Each row is a point on a landscape with many valleys, with its height.
A ball rolls from a point to the lowest of its 2 nearest points, and stops where none of them is lower. Distance is the straight distance between rows; heights are no part of it.
k_506 height 40.7: [110 122 108  63 112 101 153 133 124 168 182  69 126 113  64 154 115 140
 174 134 118 124  83 165 123  76  84  96 129 144 223 181 117 176  88 185
 119  97 123 152 125 126 135 112 112 130  59 116  76 138  66 135]
k_936 height 15.3: [ 75 127 120 112  97 143 179 172 116 135 146  72 114 143 144 152 152 116
 150 137 122 132  82 152 152 112 127 100 119  72 154 114 119 154  84 162
 106 108 100 153  96 127 110  81 137 136 106 124  65 110 123  82]
k_851 height 47.2: [103 157  98 134 167 116 101  99 193  82 111  87 154 153 168 146 111 155
  77 121 131 121 168  96  91 155 150 194 134 114  90  92  86 102 153  92
 125 123 198  85 125 136 146 150 121 149 137 102 126 177 145 130]
k_963 height 27.9: [177  89  98 171 109 109 128 177 130 135 136 229 155 144 143 145 153 151
 108  77 138 140  99 115 166 159 110 123 135 143 111 124 144  78 175 119
  83 163 158 130 148 115  81 116  84 108 143 159 202 118 114 153]
k_594 height 23.8: [115 129 110 183 132 114 151 122 155  72 107 153 148 142 147 133 155 169
  62 100 119 134 135 118 121 142 135 173 119  92  78  86 119  73 169  82
  56 159 205  88 140 153 125  90 108 135 152 153 131 142 143 140]
k_727 height 33.6: [136 109 149 113 132 123  90 128 108 149 144 143 135 134 121 118 111  96
 181 114 161  92  97 129 154 134 132 142 117 171 125 150 127 135 151 159
 163 156 128 136 124 112 119 173 134 104  98 112 147 129 127 149]
k_661 height 62.0: [130  98 177 112 118 114  91 132 129 200 125 208 123 137 182 101 159 118
 142 115 135 146 102  73 155 133  93 105  83 102 132 111 163 126 121 121
 137 129 111 168 175 122 117 140 127  91 153 168 164 108 160 139]
k_538 height 26.7: [134 143 110 158  96 142 135 164 119 111 148 147 127 156 132 133 140  48
 153  89  90 126  98 117 164 176 147 112 107 101 122 133  94 127 103 156
 132 143  65 154 158  78  49 126 122 138 129 130  97  91 115 139]
k_888 height 21.8: [131 166 105 101 102  95 165 132 124 138 160  86 121 126  65 144  93  94
 157 118 115 146 109 148 113 141 145 107 110 143 175 173 125 150  71 159
 152  89  68 136 180 106 104 123 150 130  73 119  57 131  58 143]
k_136 height 27.8: [164 108 145 165 135 118 128 127 118 135 117 177  79 109  98 113 111 125
 144 112 165 158 104 123 133 129 134  79 128 139 121 150 162  94 122  98
 137 111  83 155 180 117 106 105 117  84 140 153 160 118 125 121]
k_188 height 22.2: [129 123  86  76 154 120 102 146 150 127 117 143 205 134 129 168  96 104
 118 100 101 119 158 121 108 156  97 176 148 152 151 178  81 146 125 164
 167 130 165 117 103 101 128 200 117 154 108  82 171 139  93 164]
k_191 height 42.1: [ 45 135 123 112 125 118 136  87 158 114  96  64 126 164 197 119 156 130
  93 146 105 120 200 106 135 142 131 133  99  35  83  82 120 119 111  94
 101 132 137 123 122 154 127 153 113 172 161 119  70 153 155 127]
k_84 height 50.1: [134 141 124  91 153 117 115 129 140 189  96 118 169 122 151 172 108 113
 110 115 137 159 187  91  96 151 116 127 107 117 151 136 123 123  78 135
 160  98 117 153 135 108 131 167 137 148 110 105 159 141  90 120]
k_137 height 48.6: [130 168 132  90 137 123 111 131 148 207  71 138 183 130 146 161 162  72
 117 140  80 155 183 106  83 167  92 131  53 110 135 119 130 118  98 168
 145  94  97 153 138 112 130 174 166 162 137 104 118 120 129 131]
k_368 height 41.9: [ 90 190 103 125 119 124 147 102 124 134 123  74 112 163 170 117 145  66
 144 136 113 140 151 120 119 185 159 110  57  72 112 100 128 125 107 125
 165  98  32 133 156 108 110 134 136 120 139 122  46 117 123 127]
k_403 height 47.3: [159 168 134 173 174 134  62  89 156  74 115 115 105 131 114 106 114 156
  70 143 110 110 186  56  87 115 146 162 171 143  91 116 101 124 138  52
 147 140 167 106 165 124 156 133 113 145 200 104 162 183 142 112]
k_245 height 55.0: [140 116 187 118 104 158 121  93 158 201 125 109 127 137 185 128 133 199
  55 173  94 139 204 128  85 101 124 106 145  94 116  54 170 148 121  78
 147 101 149 124  92 143 186  99 142 117 174 163 154 135 159 135]
k_234 height 33.9: [ 70 106 154 121 146  82 144  75 189 142 110  95 127 135 169 158  97 195
  93 137 159 169 149 122 113 136 161 136 111  53 137  62 131  90 131  71
 116  91 190 136 105 155 145 113 117 122 113 159 123 164 123 109]
k_294 height 44.2: [110 122 166  96 131 166 126 109 134 156 125  92 157 116 164 106 142 144
 133 162 104  95 153 146 117  70  96 131 108 127 129 120 153 161 139 151
 126 132 165 135  64 150 174 134 171 145 123 139 104 124 159 113]
k_332 height 50.6: [159 126 149 190 142 134 117 103 135 106 123 121  98 123 128 106 128 181
  79 155 125 110 152 117 118  86 132 146 153 139  86 100 145 122 174  68
 124 146 175 106 114 138 158  79 127 115 183 134 150 138 165 120]
k_769 height 31.7: [141 143 150 127 133  99 107 104 102  81 157 106  98 125  86  90  94 124
 176 145 169  85 100 153 140 121 163 160 132 191 123 148 134 139 172 124
 174 148 129 104 120 137 139 152 144  88 100 103 116 126 128 147]
k_421 height 17.2: [129 156 145 108 130 101 126  95 111 155 146  95 102  96  46 130  94 100
 148 136 142 143 131 117 106 117 137  97 112 127 182 185 116 159  54 129
 160 101  67 147 193 107 137 128 129 139  88 111  97 148  66 123]
k_784 height 17.1: [127 150 101 167 130 104  96 132 129  75 135 162 130 179 132 126 123 111
 129  89 153 111  99  99 146 193 161 176 117 121  83 106  97  83 168 102
 137 163 163  96 148 111  97 151 105 110 141 114 143 140 133 150]
k_349 height 64.5: [103 108 178 103 129 160 134 120 100 110 111 181 157  93 107  75 156 118
 143 112  95 117 129 136 127  94  84 116 108 125 124 163 146 125 123 151
  82 169 178 130 116 165 141 147 153 147 129 157 123 103 143 147]
k_559 height 36.4: [ 79  82 170  82 147 137 132 106 134 118 120  98 115  43  81  93 106 199
 122 179 111 154 138 123 115  37 106 112 166  77 200 149 129 170  84 112
  87  88 150 170  91 191 181  97  87 162 142 148  96 131 148  66]
k_156 height 22.1: [147 126 162 116 164 114 100  96 108 156 139  88  88  77  70 123  87 131
 138 143 166 116 146 103 119  82 132 108 151 147 182 187 114 156  66 107
 162 101  84 157 161 125 149 114 104 129 102  91 146 148  77 100]
k_485 height 20.9: [130 124 102 167 128 135 136 145 137  66 126 142 164 134 144 133 144 157
  88  99 143 112 125 130 130 145 146 187 141 135  83 105 105  94 194 113
  84 181 215  83 102 149 134 112 119 144 122 124 146 132 149 142]
k_237 height 30.9: [167  81 111 113 139 157 134 165 142 179 143  83 141 120 179 179 116 161
 120 137 149 103 143 146 157  87 121 127 179 164 143 114 111 155 116 157
 126 110 148 136  60 137 119 114 132 141  90 111 164 127 112  94]
k_616 height 41.8: [ 99 138 165 106 137 151  93 102 126 141 140  86 145  91  91 106 165 120
 139 150  92  77 144 128 123  59  86 124  87  98 150 152 105 187 117 129
 117 153 157 142  99 130 147 138 144 175 127 119  71 130 142 122]
k_921 height 11.0: [114 110 142 141  98 164 181 176 107 137 131 118  93 133 152 133 157 128
 147 140 135 137  75 159 161  96 123  86 134 106 140 112 146 136  88 143
 104 121  93 152 119 131 121  71 147 114 135 150 115 102 158  78]
k_362 height 65.1: [146  96 171 143 122 143 110 141  92 117 119 204 123  95  94  78 149 118
 148 119 119 108 110 135 146 106  99 108 139 173 112 162 170 110 137 148
  99 174 143 140 135 146 125 139 139 118 137 151 173 103 156 148]
k_958 height 27.2: [200 134 104 151 170 131  66 115 149 139 147 113 139 119 132 141 106 155
 111 137 174  88 153 128 115 126 152 182 150 208 112 127 124 129 202 113
 186 134 151  96 125 121 163 149 122 103 118 107 175 164 118 104]
k_463 height 39.3: [ 88 119 158 123 123  93 168 117  94  26 138 100  88 102  69  86 112 139
 169 131 156 113  71 169 144  95 152 126 140 152 149 156 145 125 133 121
 111 146 145 112 111 182 140  95 131  97  93  96  79  97 112 141]
k_789 height 63.7: [103 149 168 116 127 152  86  95 122 108 103 175 154 124 116  67 158 101
 118 126  80 104 163 111 118 114  94 138  84 107  86 153 140 138 137 126
 111 175 149 116 143 141 154 175 151 140 166 142 107 124 168 164]
k_23 height 24.0: [151 181  74 139 108 130 113 153  98 128 128  95 117 173 176 140 145 109
 153 158 160 103 121 131 123 186 173 193 133 178  93  85 114 144 192 162
 172 128  94  88  95 106 131 172 154 123 115 104 118 100 162 143]
k_906 height 7.0: [121 103 127 143  78 159 185 177 121 164 124 132 101 163 207 152 176 116
 146 145 132 143  72 156 167 140 132  95 110 120 129  50 151 111 107 144
 121 112  76 146 110 133 115  73 146 100 137 166 129  76 174  83]
k_790 height 19.9: [125 166  73 177 125 113 100 138 132  50 141 165 134 176 107 129 145 121
 111 106 149 118 102 139 116 211 174 200 117 151  81 100 112  81 226 113
 119 166 149  58 153 123 145 150 124 113 133 124 126 151 146 135]
k_913 height 49.9: [133  86 112 132 123 146 204 140 128 119 106 134 134 110 137 154 133 187
 123 139 164 153 100 196 122  95 115 101 149 163 137 101 189 105 150 140
  76 120 175 108  72 173 147  77 146 122 101 180 139 121 136 105]
k_934 height 53.5: [142 155 146 131 133 139 112  72 182 164 127  73 140 148 182 140 108 187
  49 173 115 136 210 147  60 137 151 153 135 132  98  58 154 124 162  92
 167 102 165  91  83 134 199 102 130 123 153 123 135 158 141 136]
k_121 height 52.3: [154  82  57 112 157 131 161 129 151 160 117 153 184 112 141 188 107 178
 112 105 160 163 141 166 118 132  98 122 163 168 121 140 133  96 176 140
  84 100 175 101  79 136 123 127  98 131  94 147 198 146 106 151]
k_243 height 35.1: [118  80 169  98 129 100 104 116  95 144 171 132 123 109  72 117 112  96
 203 121 142  84  62 148 182 112 121 123 133 170 178 191 101 157 126 161
 149 156 119 145 117 123 114 153 105 100  82  99 142 131  96 159]
k_716 height 37.1: [ 82  92 182 100 135  89 136 123  98  81 172  99  95 101  64 100 105 128
 185 140 152 105  60 148 167  82 125 126 136 129 195 176  95 151 109 139
 124 129 131 143 110 163 144 100 103  95  83  89  99 111 102 133]
k_637 height 32.6: [131 172 116 123 134 103 123 110 115 136 142  79 107 148 135 134  90 105
 150 129 177 131 131 104 119 156 173 137 115 136 126 115 123 128 115 113
 195 115  96 122 145 102 129 138 151  98 100 103 108 142  98 119]
k_615 height 28.6: [ 85  98 149 155 132  91 158  84 168 110 105 143 121 136 159 142 153 202
  64 131 133 157 132 116 129 123 143 148 109  49 115  49 135  83 140  52
  67 134 199 114 133 169 140  86 106 110 160 184 127 147 143 127]
k_123 height 31.0: [148  79 178 160 145 153 114 134 130 136 138  96  77  84 140 116 133 179
 100 168 135 100 139 104 156  50 120 122 184 109 143 116 117 151 103  80
 126 116 146 148  94 160 144  69 118 122 161 129 159 126 159  74]
k_999 height 50.3: [173 124  85 198 169 111 109 114 161 129 125 152 137 135 102 169 104 179
  59 115 142 132 150  82 104 139 133 192 146 144  98 123 106  84 176  84
 105 133 192 103 162 116 148  95  91 138 154 140 183 184 113 111]
k_972 height 25.6: [183 134  79 149  93 130 133 182 115 157 119 144 131 177 194 163 168  89
 160 147 159 143  89 126 140 201 161 163 126 184  97  72 128 109 197 187
 141 127  79 122 112 108  89 157 131 131 117 106 157  76 174 145]
k_844 height 31.4: [106  98 156  74 151 137 121 108 121 163 142  97 117  51  48 119 117 174
 146 169 121 130 122 140 120  37  72  97 152 106 224 180 104 178  78 140
 101  82 130 171 113 158 169 102  84 159 111 128 110 139 107  77]
k_497 height 29.3: [159 170 107 141 152 122  88 109 129  74 157  95 120 134 112 108 101 145
 130 145 161  91 135 142 110 133 170 191 153 199 102 126 117 140 199 113
 187 140 146  76 117 125 161 150 144 102 126 105 126 154 141 119]
k_430 height 30.7: [157 177  77 100 142  91 137 149 128 133 126  91 146 143 133 173  87 110
 131 125 171 159 147 118  96 177 173 154 132 183 128 125 130 115 132 143
 191  87  91  99 143 113 129 153 158 104  77  95 121 149  88 128]
k_509 height 43.9: [125 174 122 131 106 135 152 119 133 166 104  81 119 161 190 138 129 115
 105 158 118 153 176 123  98 160 153 105 104  92  99  75 161 120 109 123
 154  91  77 129 115 118 146 113 162 123 137 118 101 118 136 115]
k_103 height 27.7: [115  71 170 153 138 132 136 157 108 112 140 118  67  91 111 126 133 162
 136 156 167 124  92 122 183  69 120 110 176 112 167 136 106 136 104  92
 115 120 131 155 108 155 136  61 100  90 141 116 166 116 143  76]
k_352 height 38.2: [ 67  85 156 108 128 141 169 117 134  95  94 124 116  65 109 108 119 203
 103 157 120 178 126 133 121  71 117  95 167  63 161 120 151 132  85  96
  63 105 170 145  91 200 158  88 110 144 149 174 103 127 162  82]
k_530 height 51.4: [171 101  78 162 161 130 146 103 146 169  98 158 153 106 105 176  91 193
  78 114 156 158 156 123  97 123 103 139 149 146 106 130 144  79 157 100
  90  95 169 105 132 130 134 101  98 129 130 172 181 159 109 120]
k_127 height 43.1: [127 145 110 147 122 149 167 140 135  36  97 162 140 122 113 101 119 128
 116  91 116 140 136 166 103 138 132 114 133 119  93 147 156  93 135 120
  74 136 142  99 137 159 111 119 143 139 135 154  91 114 136 142]
k_584 height 38.3: [ 50 115 160 108 146 100 121  69 156 111 122  84 107 139 176 108 124 159
 113 133 148 140 151 100 135 120 154 141 108  37 123  77 106 118 121  61
 117 124 162 141 118 155 142 130 114 139 149 126 106 160 143 116]
k_732 height 39.9: [ 93 203 105 145 123 128 110  70  90 110 145  76  71 177 151  80 140  85
 145 152 124 119 149 113 122 185 159 115  92 109  88 115 116 141 117 105
 190 142  49 109 156  89 120 148 117  97 179 112  63 131 134 141]
k_293 height 28.3: [149 183  68 136 135 105 139 154 142  58 130 130 132 158  90 149  80 106
 125  98 139 159 134 145  95 195 182 144 143 165 106 135 120 103 138 131
 160  92  94  79 177 112 106 148 158 115 101 124  94 148  99 135]
k_866 height 24.5: [142  82 150 137 120 113 102 133 115 118 145 227 129 117  88 108 120 100
 145  80 117 134  98 105 179 151 113  94 140 115 141 185 127 111  93 127
 124 156 129 161 159 107  77 152  83 122 150 135 188 120 107 172]
k_6 height 28.5: [170 186  85  97 110 124 135 171 110 159 119 119 158 138 118 171 161  48
 152 149  92 146 129 127 107 183 149 155 114 202 129 127 121 140 135 224
 170 101  40 116 149  98  99 174 174 147 105  88  97 100 131 139]
k_369 height 33.7: [152  97 169 157 131 151  88 151 114 143 124 139 108 108 133 106 149 156
 100 132 100  88 158  59 156  67 102 135 162  93 115 131 104 156  97  88
 112 155 156 157 134 134 121 116 128 154 181 129 167 110 164 104]
k_204 height 27.1: [169 158  89 126 107 130 146 170 127 122 131 140 134 159 141 150 128  64
 168 119 141 151 102 143 131 194 170 137 124 194 107 116 141 117 165 189
 163 111  53 123 156  99  84 162 152 118  94 118 116  98 136 146]
k_357 height 48.8: [128 110 127 101 123 154 194 161 138 154  99 123 139 146 165 144 135 143
 137 147 122 153 123 186 111 112 111  89 119 141 125  98 202 107 126 171
  95  85 123 129  81 159 141 106 181 139 104 161 121 111 150 112]
k_938 height 45.7: [138 119 154 100 131 159 118 139 118 180 117 151 150 140 175 110 152 115
 148 145 117 113 136 147 120 103  90 128 102 168 108 112 170 138 164 174
 125 143 143 128  92 139 159 157 175 131 123 150 151 113 173 140]
k_627 height 48.2: [148 117 108 103 121 125 114 127 119 181 155 147 154 114  64 153 119  82
 167 116  90 109 103 158 146 137  98  99 138 200 163 205 113 174  97 195
 148 149  99 139 150  73  91 176 113 152  86 114 151 146  80 173]
k_131 height 26.5: [167  74  96 136 121 125 122 158 125 152 135 244 147 122 137 129 142 145
 125  69 116 146 105 105 165 146  86  72 156 138 129 157 150  97 124 128
  88 143 134 152 150 116  66 136  70 108 155 167 218 116 112 167]
k_995 height 52.1: [119 142 139 160 133 138 124  61 163 109 137  81 121 152 167 108 135 192
  51 162 111 122 177 146  93 115 141 159 135 125  71  63 141 120 188  71
 121 145 181  77  87 141 181  85 112 113 188 134 114 161 170 150]
k_373 height 44.7: [116 130 155 139 174 130  87  79 161  62 114  83 116 106 123  87 112 152
 102 140 115 105 179  77 111  84 141 158 152 110 102 129  94 136 125  66
 129 142 177 124 127 152 145 136 113 161 178 105 128 160 148 121]
k_663 height 48.9: [158 111  78 102 131 133 119 109 119 152 138 163 148 109  78 150  85 114
 143 101 106 117 129 141 143 134 102  89 183 175 143 220 111 154  86 165
 139 138 105 138 140  80  95 176  88 138 105 112 197 142  66 167]
k_60 height 60.0: [ 73 119 157 108 118 134 125 132 127 183 129 138 136 133 156 128 171  99
 144 125 113 151 120 106 146 126 111 105  65  36 152 103 106 140  95 123
 120 112  96 171 143 113 127 127 136 137 139 149 103 120 141 107]
k_138 height 44.5: [165 140  83 124 126 171 180 167 139  75 104 188 166 115 118 122 106 119
 122  81 101 162 139 182  92 154 100 109 157 149 117 156 162  90 137 159
  67 106 132 111 128 142  96 127 136 157 125 176 134 101 127 149]
k_401 height 50.9: [129 121 100  93 142 114 153 137 135 154 127 102 151 121 129 168  79 127
 133 105 147 167 148 118 115 138 120 104 141 111 161 161 113 127  85 141
 145  93 120 148 122 113 103 139 122 138  90 115 138 139  66 122]
k_907 height 51.2: [111  82 148 149 146 115 174 111 123  89 121 114 102  86 103 133 119 192
 126 155 188 147  82 177 144  79 136 115 142 151 155 111 164 103 159  98
 101 130 178 115  75 178 163  59 119  82 114 150 126 124 130  93]
k_957 height 28.7: [144 169 104 148 102 141  91 153 120 152 136 147 144 154 115 155 157  32
 139 111  75 116 119  80 152 187 135 135  95 118 118 129  78 147  89 168
 165 157  76 139 165  55  61 164 119 163 128 100 109 106 116 140]
k_846 height 47.7: [128 128 117  89 123 138 170 159 155 155  83 115 179 143 171 158 136 130
 124 150 101 142 163 161  89 135 110 135 121 126 110 106 161 112 138 182
  97  83 144 119  70 163 142 136 185 165 114 115 119 107 159 138]
k_799 height 39.0: [ 99 159 140 106 140 126 108  94 131 109 129  72 130 114  92 112 106 127
 134 142 108 105 162 115  99  92 122 132 106 110 134 157 117 168 102 121
 146 136 135 132 124 132 154 148 146 158 120 106  62 147 113 122]
k_443 height 45.5: [143 165 149 158  98 162 131 125 109 155 126 113  84 149 162  97 145 107
 114 148 111 144 145 117 111 124 132  83 117 114  94 108 167 148 114 112
 149 129  64 147 152  96 137  92 148 112 172 131 110 106 156 112]
k_555 height 49.7: [133  90  80  95 144 133 147 119 129 151 134 166 153 112 133 155  91 129
 134  89 126 160 136 130 146 127  86  76 170 109 157 184 117 124 100 136
 121 116 132 149 110  99  88 151  82 123 118 139 203 134  70 152]
k_283 height 44.8: [ 95 143 123 129 122 124 118 108 186 130  84  89 141 170 207 154 140 161
  53 151  99 117 202  93 108 147 138 164 128  61  72  58 109 103 118  91
 103 109 168 104 114 150 140 133 122 169 156 114 123 147 162 136]
k_510 height 30.8: [154 149 131 153 115 124  62 132 127 133 128 187 121 157 113 122 123  67
 126  95 113 126 122  47 157 184 151 132 108 116 112 136 105 130  77 128
 177 151  94 155 203  69  83 165 103 141 153 111 145 130 115 135]
k_295 height 47.5: [150 144 123 111 111 141 130 158 108 185 157  96 125 125  85 149 149  79
 171 134 109  96  98 147 142 114 119 117 125 189 154 164 122 176 116 199
 140 141  83 137 141  76  96 148 146 149  78 109 110 119 106 138]
k_922 height 25.2: [135 174  95 116 107 103 168 137 129  68 146 115 122 148  73 127  77  90
 161 104 113 143 109 166 124 167 169 126 126 157 129 164 133 132 101 150
 149  97  70 110 180 122  87 139 162 124  94 133  54 127  81 157]
k_614 height 41.1: [105 150 130 157 115 113 169 123 105  33 125 106  85 130 102  95 122 120
 150 118 149 122  96 171 133 123 161 113 124 125 101 133 161 111 136 103
 116 146 107 103 139 151 115  98 143 108 133 123  74 108 134 130]
k_49 height 31.1: [173  81 138 160 131 139 107 151 121 143 129 160 125 113 130 135 131 165
 106 109 140 105 131  91 161  88 105 130 168 139 116 133 115 120 133  94
 106 152 176 138 119 131 107 113 108 123 150 137 195 120 143 117]
k_337 height 19.8: [ 70 131 144 135 111 132 148 136 100  89 146  79  91 123 103 109 158 110
 148 133 118 103  97 136 163  89 125 110 115  62 140 145  98 161  94 129
  96 147 109 139 118 132 115  93 121 145 131 106  57 116 131 106]
k_313 height 29.2: [187 100  99 134 149 143 128 141 149 167 134  96 144 125 162 171 114 167
 121 143 181 105 144 157 124 104 139 150 157 202 115 110 139 136 184 136
 137 108 151 109  82 137 147 120 140 129  87 123 163 145 125 114]
k_214 height 46.7: [151 128 107  85 139 151 137 179 130 154 106 140 180 141 156 150 139 104
 148 137 112 130 141 158 100 135  99 157 128 188 112 136 145 129 168 205
 114 119 136 113  94 142 140 179 177 165 102 106 150 114 159 153]
k_937 height 39.2: [ 95 101 150  88 126 123 158 143 108 160 168 103 109 115  81 135 126 125
 184 135 150 134  60 156 157  85 101  87 130 123 204 176 105 156  90 171
 118 104 100 161 128 127 137  97 107 102  86 117 107 140  98 104]
k_372 height 47.1: [143 175  91  99 137 154 128 163 155 133  68 150 188 137 126 147 131  89
 101 120  59 155 192 130  62 165  94 137 111 122 110 150 136 111 111 180
 108  83 102 115 137 127 133 168 178 176 139 118 106 114 137 132]
k_722 height 33.5: [ 84  83 155 159 112 130 183 125 141  84  93 148 112  89 139 128 164 199
  76 136 125 164 117 138 139  98 124 102 146  68 137  73 153 102 105  68
  58 142 184 115 109 199 146  65 122 109 168 182 114 114 161 101]
k_406 height 13.6: [123 109 134 159 108 102 114 142 102 116 147 176 117 160 161 116 142  95
 160  78 170 123  58 106 185 178 155 138 101 102 121  93 115  87 147 111
 135 167 139 138 136 107  75 130  93  85 127 131 149 101 129 143]
k_673 height 58.4: [ 85 135 161 116 126 132 112 104 127 181 116 100 114 114 142 115 149 140
 110 150 108 150 183  93 111  99 129 108 107  34 145 106 120 161  85  88
 130 113 104 173 147 126 163 123 136 169 160 138 105 149 136  97]
k_709 height 41.6: [119 164 137 130 149 130  84  97 136  69 118 107 125 129  74 104  97 117
 124 127 107 100 164  99 109 114 137 153 138 128 101 163  88 149 101 110
 151 149 143 110 156 123 136 165 143 157 144  99 104 157 123 129]
k_300 height 65.9: [ 90 109 179 126 109 150 175 151  87  75 119 189 109  93 136  74 185 100
 165  96 124 131  57 191 158 131 120  73 101 130 162 112 163  93 123 146
  92 163 103 149 146 182 123  92 144  91 132 165 102  81 139 122]
k_951 height 46.8: [153 155 133 131 101 163 135 146  99 183 146  95  93 138 143 118 151  90
 158 158 129 104 110 134 134 110 132 112 120 168 115 127 156 162 127 178
 154 139  72 149 133  87 126 119 162 127 117 125 116 101 147 103]
k_868 height 24.1: [119 149 143 151 100 134 139 138 110 109 150 124 102 126  65 116 145  68
 153 116  94 106  94 140 158 132 137  98 108  96 135 167  97 158  85 146
 117 145  73 141 168  89  77 111 132 153 127 118  75 113 112 133]
k_557 height 21.9: [128 117 120 126 118 111 126 123 137 107 156 209 167 144 107 131 109  55
 140  84  72 130 106 126 165 183 118 111 127  87 157 184  97 135  96 149
 150 163 127 147 144  75  77 179  97 144 133 127 156 132  76 195]
k_572 height 19.0: [123 139  90 106 124 111 128 140 136 106 147 160 187 142 101 159 107  71
 134 103  62 121 129 134 131 157 101 140 136 112 155 188  76 160 109 170
 160 155 149 122 117  74  97 190 120 165 116 102 140 132  72 183]
k_119 height 49.0: [158 157 122 205 145 111  91 103 145  94 116 159 116 157 115 113 141 175
  63 139 105 114 144  68 103 135 129 181 133 131  70  98 120  95 186  49
 105 160 181  98 176 123 153 103  99 122 206 130 163 173 155 128]
k_916 height 24.7: [124  94 164 168 133 111 134 155 100 107 138 135  53 106  79 123 117 127
 155 129 170 136  77 117 174 107 140  94 160 114 149 159 112 116  97  92
 132 116  87 158 157 116 107  73  95  93 133 107 164 107 125 102]
k_414 height 45.8: [173 164 104 125 133 166 139 167 156 123  81 191 157 138 142 118 115  91
 112 106  84 160 171 143  74 166 106 109 114 147  98 142 170  94 133 160
 102  89  86 122 168 130 118 149 164 150 142 168 121 109 151 140]
k_726 height 56.7: [104 116 177 112 120 155 120  99 141 188 120  83 114 102 162 115 130 181
  80 175 101 137 199 108  96  78 137 101 149  62 148  91 146 173  86  87
 137 102 127 159 107 149 186 103 139 153 159 149 122 150 146  84]
k_66 height 29.1: [166  89 107 172 113 125 147 166 130 158 120 177 141 150 160 167 150 155
 103 111 153 135 108 131 158 132 118 136 132 144 102  87 134  90 171 114
  89 139 165 118 114 127 111 100 120 117 131 158 179 116 138 130]
k_244 height 22.0: [139 184  81 158 115 120  85 128 115  96 140 155 124 182 150 114 153 125
 131 145 164 121 103 143 112 215 165 197 111 177  80  84 126 109 250 133
 155 160 123  66 129 109 162 171 130  96 135 130 129 123 169 149]
k_654 height 42.3: [150 136  77  67  92 101 167 148 121 138 180  82 137 129  74 159 108 128
 171 122  93 110 103 176 134  94 106 141 168 205 192 193 123 191 121 204
 127 121 128 125 122 111 116 157 136 142  65 112  93 127  55 185]
k_507 height 24.9: [169 105  88 112 165 132  68 140 150 139 132 146 181 125 132 164  98 140
 125  94 164 100 142 123 128 153 132 177 155 201 126 160 102 127 173 131
 172 135 161 104 117 111 135 184 104 117  97  92 194 162 108 145]
k_825 height 37.8: [ 94 177 136 123 134 133  98  68 104 137 146  56  94 158 173  85 129 124
 132 163 131 105 167 115 117 137 144 137 105 100 101 102 117 159 129 100
 177 141 102 119 112 112 155 134 130 112 168 104  89 138 141 129]
k_407 height 35.2: [ 95 162 146 113 139  96 125  80 112 120 162  36  83 137 144 103  93 140
 150 155 174 115 130 123 108 120 165 129 116 110 142 114 128 146 121  96
 189 111 105 132 118 127 156 108 137  97 120  98  83 151 113 109]
k_229 height 61.2: [ 95  78 185 107 135 125 116 133 106 174 135 173 113 109 136 106 151 125
 161 129 151 148  87 110 166 104  99  99 103  83 163 135 126 133 106 114
 126 122 116 169 144 142 142 118 127  92 144 157 155 128 148 112]
k_947 height 65.5: [136 109 173 159 105 127 143 143  92  80 113 216 112  98 114  63 168 111
 155 101 136 128  81 169 142 139 128  89 114 169 125 125 185  79 158 137
 102 176 120 136 155 166 113 112 139  95 136 160 141  81 143 149]
k_371 height 23.1: [134 130  91 132 113 134 152 174 122  78 130 126 171 148 158 150 146 133
 127 116 155 122 108 160 129 162 153 191 145 153 101  99 112 116 213 152
  97 159 180  83  72 150 125 144 141 143  95 108 133 112 140 154]
k_679 height 27.0: [120 109 151  85 148 126 114 104 123 188 140  68 126  63 102 141 106 168
 127 150 150 130 158 121 104  65 108  96 142 109 215 158 117 171  60 128
 138  85 108 175 126 144 173 111  98 150  93 122 123 159  81  63]
k_379 height 62.9: [120 123 183 118 131 124  59 104 122 155 116 212 138 119 116  83 147  98
 138 115  99 116 133  81 134 126  95 132  74 112 117 152 144 140 117 124
 141 158 138 152 171 115 134 181 134 128 165 148 143 118 150 161]
k_269 height 10.5: [126  95 137 147  94 124 149 166 112 146 138 170 108 153 193 123 163  98
 169 106 159 146  50 137 177 159 136 101  91 130 135  79 144  91 142 136
 128 141  93 152 140 127  90 103 116  79 129 164 145  83 155 113]

Two balls start at each pair of points below. Name the first point that both come to, or write never.
k_349, k_357 | k_799
k_530, k_121 | never
k_913, k_66 | never
k_727, k_49 | k_572
k_6, k_84 | never

Where does a ball stop that starts at each point below?
k_673 | k_799
k_947 | k_799
k_443 | k_421
k_510 | k_906
k_957 | k_906
k_243 | k_572
